Each row is a point on a tangle of strands that fork, close into loops and nearly touch. The rows are in no order.
Points whose rows are less than 59.3 apart are linked; no others are. Some points are linked to none.
mibi: [ -7   0   9  -5  -5  30  24   7  -2 -12  11  13  16   4  -1 -10   2  19
  13 -10  -6   3  16  -2  21   5   4  -4  -1   4 -19   4   4  -4  26]
Riti: [ -6   7  -2   0 -11   6  12   0  -4   7 -23   2   6  -6  -7   7  -3 -12
   6 -31 -15  -4  11 -14  -9  -4   3  20  10  15   1 -18 -11   7   9]
suzo: [  4   9   7 -21  10  23   3  -8   0 -12 -25  14 -19  -7   0  13   9  19
  -3 -16  -4  -4   2   2  -6  -2   4  22  -4   3  -3  -2 -16 -13   9]
digum: [ -7  16   3 -11 -17  -9  -1   7   7   6 -15   5  10  -7  20 -11 -11  -8
  13  14 -10  -1  -2 -12   4  -4  -1   6 -33 -23  23 -19   3 -11  12]
Semo: [  4  -5  11  26  -1  14  13  -2  -3 -12  -2  -8  27   2  15 -21  -2  13
  17  -3 -17  -1   4  12   1   9  13  20   4   2  -7  11   4   3  25]
daf: [  2  -4  -9  -4  -7  -7   4   6   8  -4  12  -1   2  -4 -17  12 -14 -11
  -4 -19  22   5   7  -1  -8 -16   2   8  12  15  -9  -4  -5  22 -12]
voso: [  0   5   4  -3  21   8   0 -25 -12 -15  -8  -3  -2  -6   6 -14   3  22
   7  -4  10 -15  -9  19   2  11 -23   6  -2 -10  13  13   7 -11   0]
dotu: [ -4 -21   5  33  -1  14 -11  -1  -6  -8  -9   6  -8  16   3   5   6 -19
 -13  14  -5   6   4 -16  -4  -3   1  21 -11   2 -10   5  -2  -6   5]
val: [ -5  10  10   3   7  -2   6 -21   2 -18   1  -4  10   1   2 -27 -10  14
  20  -5  -5 -20 -11   7  12  11 -34   1   3  -6  15  21  15  -7   9]
res: [-16 -13 -10  -1   0  18  12  -9   7 -23  27 -10  -3  -4  -8  -9 -12  16
   5 -11  20 -17   6   6  22  -4 -19  -4   6  -7   9  -6   6  -2  -3]
topug: [ 14 -22 -10  28  -5  19  36  -4   2  -9   7 -19  21   0  -3  -4   8   3
   0  -5 -10  12  13  13  16   0  14  -4  25   3 -13   0   5  15  17]
fad: [ -9  -2  11  12 -12  -3  -6  -1 -12   1   7   8 -12  21   4  -9   8  -3
  13  10 -34   7   4 -16  -4   2 -18  -9  -8 -10  -2 -10   8 -17  11]
vuga: [ -7   0 -13 -18  18   6   2  -5  -9   0  -1 -12 -27   1 -14  20  22  -2
 -15 -14   5 -14  -1   2   2  -3  -5 -20  15   3  15 -14  -3 -11 -31]
Pev: [-16 -18  -7   9  -6 -12   3  -6  12 -10  15  -5  -5   0  19   0 -16   2
  16   3 -15 -14   4  -7   3  -6 -12   1 -23 -27  25 -27   7  -5 -12]
Sola: [  3 -12  -9   6  -1  -1  15  -3  -3   3  34 -11   9   3 -19 -11   6   1
  10 -15  10  13   9  12  -4   2   6 -20  27  15 -19   0   4  17  -9]
beru: [  5  18 -20  -6  -7 -16   3   4  19  -1   5   2  16 -14   7  -6  -9 -10
  -2  26   0   5  -5  -7  30  -4   1 -14  -8 -14  23  -4  10  -6   9]
Tuv: [  2  24  28 -26   6  12 -19  13  -7   5  -3   8  -4   6  -2   2  -8   9
  10 -12  13  -2 -13  -1 -22   2  -4  -1   5  17 -13  25 -11 -14  -1]
rosud: [  8  -5  -1   2 -16   5  17  14   5   4  11   2  11 -11  13   2  11  21
   2   2 -14   9   4  13  16   1  33   0  -6   7  -9  -2  -7  10  19]
zezo: [-16  13 -14 -23  -8  -2 -10  18   1  13   8  11 -17  -1   2  10   0  -2
  -6  -6   2  -6   7 -12   7  -5   1 -20 -15 -14   8 -25  -9   1 -13]
norud: [  7  10 -17 -10   3  -4  15   7  -2  14  13  -9  10   3  -8  -6   5   2
   0  -3 -10   9   7   7  19   7  19 -25  16  -6   1  -6   2  12  10]
bofi: [ 16  24   0 -16   3 -14   0  19   5  18 -21   3  30  -3  -7  14  -8 -12
  -5 -11  -1   5  -1   2  -6  -3  20   3  14  23  -3  14  -4   8  -1]
zonin: [  9 -14  -1   7  -1  11   3   1  17 -13   7   6   2   0 -16   9  -1  -7
 -19  14  25  26   1  -5   6 -17   4  11  12   8 -12  17  -1   7   5]
ros: [-15   8 -13  13   1   5   4 -21 -19  11 -10 -20 -24 -17 -16  -8  -3 -28
   1 -12  13 -15  17   1  -9   6 -18  12   1 -22   8 -13  -2  -5 -10]
Zuv: [  5  -4 -16   9   1  -2   6  -4   1  -2   6 -23  -8 -20   4  -2  -5   3
  -9   3  14  -7   7  12  17  -1   0   7  -4 -21  14  -9   3   7  -8]
zefi: [  1  -8  -1 -18   4   2  14   2   0  -1  -7  -5   5  -6  -2  16   6  18
  -3 -35 -13 -16  -1   4  -2  -5  16   0  14  11   2 -13 -11   7 -12]
Rotib: [  4   0  19  -1 -17 -20 -20  16  13  -2   6   5  19 -11  19 -20 -18   0
  16  16  15  10 -22   0 -17  -5   0  20 -26  -2  -8  12  -4  -3   6]
vut: [ -4   8   5   5   3  15 -10   5  -1   0   5   9  -1   2   9 -10  -2  11
 -13  30  22   4  -5  -6  19   8   6   4 -17   7  -9  14   2  -6   4]
fek: [  5   1   2  10   5  19  16 -17  -2  -6 -20  -9  13 -14  -2 -11  -3   6
   9 -21  -8  -4   6  13   1   3   1  27  18   4  -3   5  -1   3  15]
nem: [-15   4 -16   1 -13  23  23  -3  -9   5  -4   0  -4  -4 -18   5   3 -11
  10 -28 -13  -1  32  -9  -1   5   2   7  25   6 -16 -17   0   2  15]
sevok: [ 18 -17  -3   3  -2 -12  15   5   3  -2  11  -7  14   3  20   1  15  23
   1   2 -22   6 -10  29  10  -9  28 -10  -1  -1   6  -1  -3  16   1]
nepo: [  1  13   6  -9   6  -4  -2  -6  -5  -2  -4   0   0  -9   4 -13   0  13
   7  -1  13   3  -8  18 -11   5   0   1  -5  -2   1  18  -1  -2   7]
boz: [  0  23 -15 -12  -3  -4   9   3  -6  22   8  -4  -7  -6 -28   1  10 -13
  -2  -3   2  12  21  -6   8   3   2 -20  25   0  -6   4  10   2   6]
musuk: [  1  -5 -17  -3  15  12  10 -13 -21   7   1 -24 -16   2 -20  10  13  -5
  -4 -15   3 -23  10   2  12   3   0 -22  30   6   6 -16   4  -1 -25]
Konad: [  5   4   2  -4  -3   9   0   4  -1   6  27  -6  -3  -4  -5  -7  -9  11
 -10   2  40  15   1  15   0   0   4  -9  -3  12 -13  16   0  19  -7]
Reriv: [  2  20  21 -21  -5   6 -14   0 -19   8 -10   0  -5  -1  -4  -2   4  -1
  23 -26  -3   3  -3   2 -35   5  -8  10   9  15 -16  10 -14   3  -1]
Funo: [ -9  14  -5  -1   3  13   8   0  -8  11  11   5 -10  14 -23  -3  10 -16
  -3   6   6   6  19 -22   8   4 -10 -12  20   8 -12   5  14  -4  14]
Lofa: [  6  19   2 -36  -6 -18  -5  21   2  19 -15  15 -10   9  -8  27   1 -22
  -9   2 -10   8   3 -17 -17  -8   5   0  -2  -3  -6   3  -9 -12  -5]
gif: [  3 -10 -12  -4  -8 -19  -3  17  13  15   2 -11  21   3 -17  15 -21 -26
 -13  -8  11   0  -5 -17  -5 -12   2  -3  12  24  -6  -2  -3  20 -18]
zukar: [-14 -14  15  12  -7   3 -16  -7   9 -17 -11   9  -1  11   7   7 -18  -8
   2  -5  -4 -21  -9 -17  -7 -11 -20  22  -7  16   9  -1   2  -2 -20]
fona: [  1  17 -11 -11  11  -5  -3  -9   3   2  -8   5 -22  -5 -18   4   2 -20
 -13  13  19   0  10 -10  11  -2 -14 -11   2 -15  14   7  11 -16  -3]
viba: [-11 -23 -19  24   6  17  10  -6 -14  -3  17 -24 -12   6  -3   2   8  -5
   4  -7 -10 -11  11  -3  11   7  -2 -13   6 -17   8 -26  -1   8 -12]
kosu: [-17  -9  18  21  13   8 -18 -21 -28  -7   8  -9  -1   9   9 -19  -9  16
  21   3   7 -26 -14   5  -7  20 -32  -7  -4   2   6   8  11 -12 -13]
rumom: [  5   3  23  13   2  -9 -23  -6 -16   6 -15   8   2  10  11 -10   0  -3
  19   2 -13  -6 -16  -2 -25   8 -11   7  -7   2  -5  10  -5  -4  -4]
bok: [ -3  -6   8   1   1  10 -10   3 -17   4  17   5 -14   3   1   3   3   4
   0 -12  11  -2  -1  -1  -9   2  -1  -3  -3   7 -14  -7 -12   9 -19]
rekir: [ -6  -9  -1  21  13   0 -14 -17 -10  -9  10  -9 -19  12  -3  -7   8 -12
  -3  18   1   0  -3  -6  -4  14 -27 -11  -5 -14   6   2  13 -19 -17]
ketir: [ -4   0 -15 -12   4   0   5   6  -1  10  -6  -3  -6  -7  -8  26  -2  -7
 -21 -19   6  -6   2  -4  -2 -11  12   1  12  10  -1 -16 -11  15 -16]
Vurut: [  7 -25   8  23   0 -12  -8   0   9 -14  -6   0  -7  10  15  13   8  -4
  -5  24 -11   1  -9  -7   0  -4  -1  11 -18 -10   1   1   3  -3  -3]
Radi: [  5  14  -6 -10  20 -22  -7   1  11   3 -22  -6  23   3  -3   4  -5  -7
  -9   4  -1 -11 -16  -2  14  -2  -7 -15  13   8  20  21  11  -8 -14]
Tedu: [  9  -1   7  15 -21   5 -10   4   2   5   3  -1   6 -19  -2 -21  -4  -4
  14  12  13  26   5   3 -17   8   1  22 -12   3 -20   1  -4  18  20]
bal: [ -2  -9  21  17  -2  -8  -5  -1 -12   4  -7  -5  27  13   6 -20  -2   4
  17 -13 -13  -6 -13  -1 -18   4  -1   4   9  19 -21   8  -4   9   2]
tode: [  1  21   8 -33   9   8 -12  -1  -1  -3 -34  15 -11  -6   1   2  -3  18
   2  -6   1 -11  -8  -5   1   7 -11  15 -12  -8  15  10  -6 -25  11]
Sarid: [  0  18  -9 -15   9 -13 -15  -3  -5  10 -11  -7 -12  -3  -2   0  -6 -14
  -1  13   5  -3  -4  -6  -3   6  -9 -18  -2 -18  15  -2  -2 -10 -15]
Tomog: [  5  32  10 -15   2  10  -1  -2 -22  17 -13  -1   4  -3 -17 -11   6  -9
  11 -18   2   8   6   4 -21   9   0   6  17   7 -17  10  -8  -6  14]
Bop: [ -9  -2  -8  12   1   5 -11 -13 -25   3  -1 -10 -33   6   2   2   9  -6
   3   5 -12 -15   8  -8  -8   7 -26 -16  -7 -19  13 -18   8 -15 -22]
Gana: [  3  16  16 -11 -12 -14 -15  14   5  11  -4   2  16 -13  18  -6 -20   1
   8   9   9  -5 -24   6 -13   8   7   8 -20   3  -1   1 -15  -1  -7]
Mib: [ 10 -11   5  15 -10 -11 -17   0  11  -7   5  -2   7 -18  11 -12 -10  -1
   2  10  14  22 -11  13 -22  -5   3  27 -16   1  -8   9 -14  14   1]
nemot: [  1 -24   5  14   6 -14  -9  -9  15 -21  -9   1  -8  23   8  15  -3  -5
  -4   2 -12 -12  -9 -15   0 -10 -12   5  -2  -5  15  -1  10  -9 -16]
loda: [ -2 -10  14 -13  -8  -8  -8   8  12 -17  17  18  -7  16   8   8   8  20
   7   1  -8   5  -7   0  -5 -12  -3 -10 -18   3   3   6  -4 -17   1]
nufaf: [ -5 -20 -25  22  -1  -3   2  -8 -12  -1  24 -18 -10  -9   4  -3   9   2
  -6  -1   2  -1  11  14   3   8   6 -18  -9 -19   8 -20   2  17 -15]
Koniz: [  8  25  14 -22 -18 -13   2  15  15  11  -7  13  24 -11  23  -8 -15  12
   6   2   0   2 -14   7   5   0  21  -7 -11   3   4   4 -11  -1  11]
fem: [ 17   0  -6  13  -2  -2   0   6  15   5  -8   2   0  -9 -16  10   4 -27
 -22  13  20  32   5  -8   1 -10   4  22   8  12 -11  17  -4   4  22]
zogu: [-12   8  -7 -22  -7   7  17   7  25 -15   8  24   3   0  -7  -1  -9  10
   0   3   7   5   8 -15  24  -9 -14   7  -4   0   1   5   7  -6  19]
Nuz: [ 11  -9  -8  23  15 -13  -2  -7  10   6   7 -13  24   7 -16  -3  -1 -24
 -11  15  10  13  -5  -5   8   7  -3 -16  24   8  -4  21  17  12   1]
bope: [ -6  -3 -13  19  12  12  -1  -4 -17  21   1  -4 -26   6  -1   7  21 -22
 -18  11   7   5  14  -4   4  14  10 -11  -1 -11  -2  -8  -1   5  -9]
vezo: [ -2  -3  -1 -21  19  10  -6  -5  -2  -9 -11   5 -24  10  -3  25  10   9
 -29   2  18 -14  -5   0   5  -8  -5  -7  -2   0   9   3  -6 -12 -18]
gikur: [ 14  -6  -9  13   2 -24 -17   0   4  15   1 -14   2 -14 -16   5   1 -33
 -12  18   9  27  -4  -1 -25   1   5  -3   8   1  -9   8  -2  12 -14]
tav: [ 16   2  -6  17  11   8  16 -13   4   3 -23  -4  10  -8 -14   3   8 -20
 -15   2   8  23  15   6   3  -5   8  26  24  13 -12  22   1   9  27]
tal: [ -1  -2  -1  11  -9 -11   0   4  -2  -1  -2  -3  11  14  14  -7  -3  -4
   6   4 -24  -4   1  -6   9   7   7  -8  -7  -9   3 -11   5  -3   7]
Naso: [  6 -11   7  -8 -13  -5   9   9   3  -9  41  14 -11   4   1  -5  19  16
   9   4   1  36   8  13  -7 -10   8  -8  -1   6 -23   7  -3   0  14]
siz: [  3  26 -10 -15  15 -12   1 -10  -3  24 -26 -10  12   2 -20   2  -2 -17
  -1  -8 -11 -20  -5  -4   3   4  -5 -13  32   9  20   6   6  -9  -6]
lepa: [  4  18   2 -10  -6 -10   9  17  18  10   2  11  28 -13   2  -6 -19   9
  -4  11   7   2 -13   5  21  -6  10  -3   1  15   1   2   0  12   5]
Nodim: [ -1 -11  -6   8   5  16  28  -9  14 -16 -10 -11  30  -4   3  -3 -13  10
  -2 -22   0  -9   5  12  20  -8  -1  18  19  12   8  -8   1  11   7]
Metod: [-17  10  11   1   2   7 -17  14 -11   7 -14  11  -4  16   5   5  -8  -9
   0   9 -17 -21  -7 -23  -4   3  -5 -16  -7   6   1  -8   3 -17 -13]
sovot: [ 10  -5 -17  14   8 -17  -5  -3   2  15  15 -14   3  -1 -24   4  17 -24
 -14  17   1  25   6   1  -7   4   3 -10  27   7 -17  10   5  12   4]
nelil: [ -7 -11   5  -4  -6  -9  -9  18   9  -3 -20   7  -1  13  10  23  -8  -7
  -9  -6 -22 -13 -12 -13  -1 -12  10   7 -13  16   4 -16 -12   1 -11]
bifi: [ 12   1  -3  -9  12  -2   4 -14  -1 -10   7   1 -23   0  -4   2  18  19
 -16   4   8  13   7  12   7   1  -4 -11  -4 -22  10   9   4 -16   3]
Sano: [  2   5  -2 -31   6   4   3   0   6 -11   2   9 -26   1  -1  17   7  25
 -14   3  13  -3  -2   4  12  -6  -4 -17  -9 -18  13   3  -4 -17  -2]
Guve: [-19   5  16 -16  -9  13   2   1  -3 -10   1  24   1  12   6  -7  -4  19
  25 -16 -16 -12   4 -11  -8   4 -22   9 -15   6   2 -15   0 -19  10]
Gefom: [ -2   4   8   4   7  15  15  -3 -14   4 -15   2  17  13   1  -5  17   8
  13 -18 -35 -23   8  -5   8  17   8  -5  16   7 -10  -2   4  -1  25]
rez: [ -5   0   8  17 -20   7   7   0   0  -2  13   0  23  -4  10 -25   1  13
  23   1  -1  14   6   6  -5  13   3  14  -6   8 -24   3  -3  15  22]
bevum: [ 10  13   2 -28  -2 -24  -1  20   4  12 -24   4   8   1 -11  29 -13 -20
  -6 -10 -16   7   0  -8 -20 -11  10  13   5  20  -6  -5 -16  -2   1]
Kel: [ 13   0  10 -24   6 -17  11  12   9   3   0  14   5   8  11  21  15  10
  -9  -2 -25  11  -3   0   6 -12  22 -17  10   5   3   5   2  -1  11]
dizes: [ 16 -21   4  -3   3 -23   7   2   2 -23  10  -6  -1  -4  13   5  21  24
  -1   2  -9  13 -12  26 -11 -10  21   0  -7 -11   7   7  -6  12  -7]
Fabub: [  6 -17 -14   8   4  17  11  -3  20 -20  10  -3   0 -11  -9   9  -1   6
 -22   1  30   7   3   2  20 -14   2  14   9   8  -5   7  -4  14  -8]
sevet: [ -4  -6  -1   4  13   8  -8  11 -14  19 -10 -10 -12   5   9  15  -2 -11
 -24   5  19 -23 -11  -8  -5   7  20 -12  -6   9  -7  -2 -10   9 -27]
kida: [ -7  18   5  -3   8  15  -2  -5  -6   4 -39  15  -6   0  11  -2   4   5
  -9   6  -8 -19  -6  -3  11   8   4   8 -16 -12  19   0   1 -25  13]
vako: [ -9 -12  12   3   0 -10 -16  -7   5 -11  -8  -1   6  -3   2  -7 -16  10
  11 -10   3 -29 -20   1 -10  -7 -18  19  -9   0  11   2   2  -6 -24]
pokim: [ -2   0   0  -1   5 -18  -3 -12   6  -9  -5 -10  16   7   8 -13 -14   1
  15 -11 -10 -22 -13   2   1   2 -20  -2  -1  -7  20  -3  13  -8 -16]
pibu: [ 10  -9   2  11 -13 -28 -19  15  18   4  -5   2   6  -4   8  15 -17 -21
 -12  19  14   8 -11 -10 -13  -8   8   8 -17   7  -1   4 -15   6 -18]
beko: [-11  -4  25  13  -7  11 -15   0 -11   0  -7   7  -4  11  23 -18  -9   7
  14   6  -1  -1 -14   3 -19   6   5  22 -25   8  -8   3  -8   2   1]
muru: [ -3  -3 -19   8   6  13  15  -9  -5   7  11 -25  -8 -11 -24   5   5 -21
  -3 -21  12  -9  18   6   1  -2  -7  -8  28   3   3 -17   3  12 -16]
Sud: [ 14 -11 -11  33   0  -3  14  -5   1  11  -1 -20  27 -10   1 -13   1  -9
   3   9 -14  15   7  14  10   6  24   2  17   4  -8   6   3  26  13]
vug: [ 10 -22   0  10   9  12  29  -6   3  -5  26  -8   9  -5  -6 -11   4  11
   5  -2  -1  16   4  20  12   3   5 -14  21  -1 -19   8   8  17   9]
kul: [ -9 -11  20  10  -4   3 -11 -11  -6 -20  10   3   7  13   6 -25  -6  17
  22  -1   2 -12 -14   0 -11  12 -29   1   1   7  -3  14  15  -9   3]
Lutol: [ -1  -2  -8   2   0  -9  10  -3   6  -7 -12  -6  33  -1   4  -1 -15  14
   7 -22 -15 -23  -5   9   5  -6  -7   8  10   3  20 -11   3   4  -1]
Neboz: [  6  -9  -5   3  -6   2   0   8  -6  -2  29   5 -21   0  -9   1  21  -1
 -12   6   5  34  11  10  -9  -5   6 -15   2  -1 -20  -2  -1  13   5]
Tol: [ -2  12   9   3   9  12  -9  -1 -18  15 -32   5  -7  -4  13  -1   5   7
  -2   1  -7 -17  -7   3  -5  12  22  13 -16  -4  -1   7 -10 -12  10]
sutum: [ -2  -3  -5  -1 -12  -1   1   8   2   7 -21   3   9   2   2   9  -1 -15
  -4  -4 -23  -8  12  -8  -2  -5  10  12  -2   7  -2 -21  -5   2   6]
nar: [  7 -29  -1  23  22  -2 -10 -17  -9 -10  17 -10  -7  12   2  -1  18  14
  -9  16  -2  -3 -13   8   0  13 -16 -20  -1  -8   0  18  12 -10 -13]
nolob: [ -2  -9  -2  -5  13  22  15 -23   2 -21  26   4 -17   5  -8   0  10  23
  -3   0  14  -1   7  11  20   0 -23  -9   3 -10   9   6   8 -16   6]
kuni: [ 17   8  15 -22   1   1   8  17   2  12 -11  21   4  -1   8  20   9  15
 -11   3 -11  12  -5   1  -3  -3  34  -3   0   6  -8   2 -15   0  15]
mereg: [  5  10  -1  -4   1  -4 -14  15   5   9   7  19 -15  -2   9   3   4  -1
 -14  35  25  16   0  -6  15   2  12  -8 -27  -7  -1   7  -2  -4  12]
bup: [ -3  -3 -15  27  12   3  -9   4 -13  20  -2 -10  -1   0   6   6   1 -18
 -20  20   2 -13   0 -11  14  10  21 -20  -2  -2  -1  -6   0  13 -19]
nafi: [-21  -6   7 -19  -8  11  -7   7  -1 -12  19  13 -20   5  -4  15  -8  12
   2 -19  14 -19   4  -2  -4 -12 -12   1 -13   6  -2 -15  -8   0 -26]
riz: [ -1  -3  -8 -10  -4  -7   7  11  15  -3  20  12  -2  -2  14   4   0   8
 -12  27   4   6  -1  -4  30  -6  17 -14 -18  -7   9  -7   7  -2  14]
sim: [ -6   6   3 -14 -10  17  30   3   6 -11  -3  17  10  -3  -4  -5   1  25
  15 -25  -8   3  18   7   8  -2  11  11   8  10 -10  -7   1   2  25]
lobez: [-13 -21 -15  25  10   2  -1 -17 -20   0  -2 -20 -17  11   8   2   7  -8
   5  -6 -26 -25   8  -5   1   9 -14 -14  -3 -20  13 -28   1  -4 -17]
Doziv: [ -8  11  -7   5   3  16  -6 -10 -11  17  -7   1 -11  -4 -19 -12  -3 -24
   0  12  26   7  15 -12   6  10   1  10  10   4 -10  11   6  -5   9]
kon: [ 12   7  16  -7   4  14  -4   8 -10   6 -16  19  -9  -5  17   0  11  17
  -2  10  -4  13   0   8 -10  10  26   7 -19   7 -15  13 -15  -2  19]
vovod: [ -9   9 -11   7 -13 -12  -1  -3   6   2   5  -7  -3  -4  17 -17 -13 -16
  25  12 -15   1  12  -3   4  -1 -16   2 -27 -32  20 -28  13  -5   9]
Puzon: [ -2 -12  -3  10  -8  20  13  -4   5  -5  12  -4   0 -15  -6  -5 -12   2
   0 -18  28   9  13   2   2 -11  -1  22  15   7 -15  -1  -9  25   3]
vafom: [  0   7 -17  -2  -1   9  -1  -3   2  -1  -4   4 -20 -10 -14   3   1 -20
 -13   2  16   7   9 -11   7  -4 -13  14   6  -7   3  -1   2  -2  -5]
nufur: [  7   4   3   5 -14  -3  22  18  13   8  18   4  28 -16  11 -13  -3   9
  -5  17   8  13   3   8  27   0  22  -4   1  15 -10   6   1  13  19]
reref: [ 10  11   0  -8   8 -22   8   1   0   6   5  -1  13   4  -6   9  10   1
  -2  -2 -23  17  -2   5  -2  -4  13 -16  18   5   2  12   2   4   7]
ruze: [ -1  17  -9 -19 -10 -14   5   2  27  -7   5  15   9  -8   1  -7 -16  -1
   9   7   1   8   5  -7  21 -11  -7  -2  -3 -14  21  -1  20  -8  18]
ruva: [ 18   4  -8   1  13 -14  -2   5  15  11  -5  -5  25   3 -20   4  -9 -18
 -21  16   9   1  -8  -3  13  -2   5  -8  27  18   8  23  13   4  -8]
Lelo: [  9   8  -1 -23  -6 -25  -6   6  15  -2  -9   7 -20   4  -5  26   4 -17
  -7  -1 -15  17   0 -12 -23 -14  -6   4  -5 -11  11  -8  -3 -13  -6]
Tos: [  0 -16  -2   6  -9   5   6  -4  15 -21  -1   6  -7  -7  -4  -1   2   3
   4   0   2   9  10   1  -2  -5  -4  21  -8  -7  -3  -6  -1   1  18]
rala: [ -2  21  18 -28   6  11 -24   6   0   5   4  17  -7   8  -7  -2  -6   1
  -3   9  23   7  -9  -5  -6  10 -13 -12  -6   4  -8  17   4 -22   1]
Pimat: [-12  -8  14   3 -13  13  -2   2   5 -14   1  17   4   6  19  -8  -3  24
  17  -6  -8 -13  -3  -6  -9  -3   2  21 -34   0  -4 -16  -2  -2  11]
Mumu: [  5  -7  14 -11  -4   9  16  -3  -4 -12   1  12   2   4  -4   7  10  25
   9 -26 -14  -1   2  10 -13  -3  12  -3  11  12 -14  -2  -8   8   9]
vevom: [ -5  -6  20   5 -14   1  -3  10   1  -5  -5  11  23  11   5  -6  -5   1
  20 -23 -12  -1  -5  -6 -21 -11   4  19   8  24 -25   2   1  14  12]
febi: [ 11 -14   1   5  15 -10   0 -17   3 -12  21 -13  11  10  -3 -11  13  13
   5  11  -4   1 -11  16   9   6  -9 -25  24 -10  14  18  21  -7  -2]
zisu: [ -1  -3  -1  10 -14 -16 -24  14   4  22   9 -11  13 -11  -6   0 -27 -19
  -6   3  23   1 -10 -11 -17  -4   3  -1  -6  16 -10  -4  -7  17 -20]
Bavo: [-14  -5   4   8   1  -3 -15  11  -6  11 -12   5  -5  11  13   7 -13  -5
 -12  11  -2 -21 -11 -18  -1   0  10   5 -14   5  -5  -6 -10  -3 -19]
Vuk: [ -7  -8 -23  24   2   1   1 -19  -7   3   0 -26 -22   0 -27   0   4 -38
   1  -5  -4  -4  20  -4 -10  -1 -23  -5  21 -10   5 -13   3   0  -7]
Pir: [  9 -10  -4  12  -2  13  12  -1  14  -9   4 -10   7 -18  13  -3  -7  11
 -18  11  26   3   2  21  16  -2  13  14  -6   0   7  -4  -6  19  -5]
rovif: [-11  10 -13 -10  -2  16  16   0  12 -13   4   0  -2   1  -6  -2 -11  10
   5 -12   0 -17  14  -6  27  -4  -6   5   2  -1  11 -15   1   0   4]
Meten: [ -4  25  -9 -26  -1   0   0   4 -12  14  -9   1 -10 -10 -18   4   7  -8
   7 -17   4   3  16  -2 -10   3  -3  -5  13  -4  -3  -4  -2  -3  10]
biv: [ -2 -19  12  -5  -5 -26 -18   5   2  -8  29   7  -8   5  17   1   1  13
  14   9  -4   8 -19  12 -20  -5  -8 -17 -16 -12  -2   6   0   1 -16]
kodu: [ -5  -4   5  17  10  24   4 -24 -15  -7 -18 -18   3 -10   8 -11   0  12
   4  -9   5 -23  -6  18   4  14  -3  18  -3  -2   4   7  -2   1   3]
bipo: [-12   8  16  16  -2   4 -25   8 -19  11 -19   8  11  24  12  -6  -5   3
  14  13 -21 -18 -13 -20  -9  13 -13 -12 -13   1  -3   8   4 -11  -1]
dif: [-10  -1  -9   5  -7   9   1  10 -18  10  18   1 -23   6  -2   4  19  -5
   0   4  -6  10   8  -2  -6  10   9 -19  -2  -2 -20 -14  -8   2  -5]
temop: [-10 -26   7   8  -2 -19 -14   0   7 -11  25  -4  -4  13  21  -4  -8  15
  14   6 -11  -9 -10   2  -6  -2 -15 -10 -17 -13  16 -10  12   2 -21]
megel: [-11  10  14  -8  -8   4  -6  -8  -9  -6 -18  14  -8  19   0  -8  -1  -1
  24  -8 -36  -7   6 -22 -15   2 -24   7 -13  -8  -1 -13   5 -19  15]
guf: [ 17 -17   4   2  -5 -19  -1   3   4 -15  -6   2 -12 -14  20  10  12  11
  -8   1 -10  12  -7  17 -14 -10  13  19 -20 -15  16  -8 -16   9  -6]
Bet: [ 21  -3  -6  17   4  -4   4  -2   3   8  -9 -10  18 -16  -7   1  11  -8
 -11   5   2  29   3  23   0  -2  25  11  20   0  -5  16   0  14   9]
bam: [  1  13  11  -9   9   5 -23   2   3  -4  -7  21 -15  10  -1   0  -5   2
 -16  24  23  -5 -19 -14   9   0 -17   0 -11   3   0  19   6 -18   0]
Navat: [ 14   4  -7   4  -3 -24 -17  11   7  13  -1 -10  -4 -21   0   2  -4 -26
 -12  28  14  14  -8   2  -6   6  12   0 -12 -10   2  -2  -5  10 -13]
butom: [ -1   6 -16   7  -2  -6  15 -12  -9  -7  22 -13 -13   1  -3 -16  16  -2
  14  -1 -18  11  19  10  -3  10 -20  -9   6 -24  -1  -1   5  -8  17]
Dore: [  3  -3  14  -9   9  16  -3 -10  -3  -4  16   4  -1  -7   1 -13   4  24
   6   0  29   8 -10  27  -1   2   1   2  -3   2  -7  25   2   7  -6]
Pusa: [-14  -8  -9 -13 -12   4  -6   9   3  -1  11   7 -23  10  -6  19  -2  -3
 -11  -5  -3  -4   7 -21  -2 -10  -4  -5 -12   2   3 -27  -2  -7 -13]
zunok: [ 13  -2  -1 -15   1 -23  -8  -7  11  -8  -7  -4 -18 -10   7  16   7  -6
  -8   1  -5  18  -8  10 -18 -11   1   7 -19 -26  19   2  -3 -12 -17]
Kop: [-16 -10   2   9 -13  18   8   5   1   2  15  10   4  11  -6 -10  -6   0
   1  -1   4   3   6 -12  17  -4   4   2  -1  17 -22  -4   5   9  16]
Mos: [ -4  25   0 -10  -2 -21 -10  -2  -4  14 -14  -7   8  -3  10  -8 -13 -12
   8  10  -3 -13  -8   1  -5   7  -6 -10 -21 -24  34 -13   7  -8  -6]
Padu: [  1  15   1 -20  21  -3   8  -3  -2   8 -29  -4   8   0  -9  13   8   0
   0 -28 -15 -22  -3  -2  -1   1  -1  -5  24  12  10  -3  -2  -8 -10]

How many points has the smallest loop of links through each point below? Write none if it is on no loop.
beko -> 12
ketir -> 14
Riti -> none
musuk -> none
pokim -> 7

A tip is a point with one link. Name the tips that can be reached along the links from each point below, in the order of the rows.
Pev -> suzo, ros, loda
daf -> Sola, febi, Kop
nelil -> zezo, nem, Naso, vevom
Nodim -> dotu, bofi, Konad, kosu

A fork is a point with three links, a tip a point with one. Leave the first point through the second and follow the links. Name the first fork or tip that comes.
Sola; vug -> Fabub
Padu; siz -> daf
biv; temop -> boz
Rotib; Gana -> bofi

Name the points in between on the shortest way along the links from the first point to the second, in order.
bok; rumom -> dif bope bup sevet Bavo Metod bipo
muru; Tuv -> musuk vuga vezo Sano bifi nolob res rovif zogu ruze beru riz mereg vut bam rala
megel; Pusa -> fad tal sutum nelil Bavo sevet bup bope dif bok nafi
vako; zunok -> pokim Lutol Nodim fek Semo rez Tedu Mib Rotib Gana Koniz lepa nufur rosud sevok dizes guf
kida; riz -> Tol kon kuni Kel reref norud boz Meten Tomog Reriv Tuv rala bam vut mereg
biv; suzo -> temop Pev vovod digum Mos Sarid fona vafom Doziv Funo boz norud reref Kel kuni kon Tol kida tode
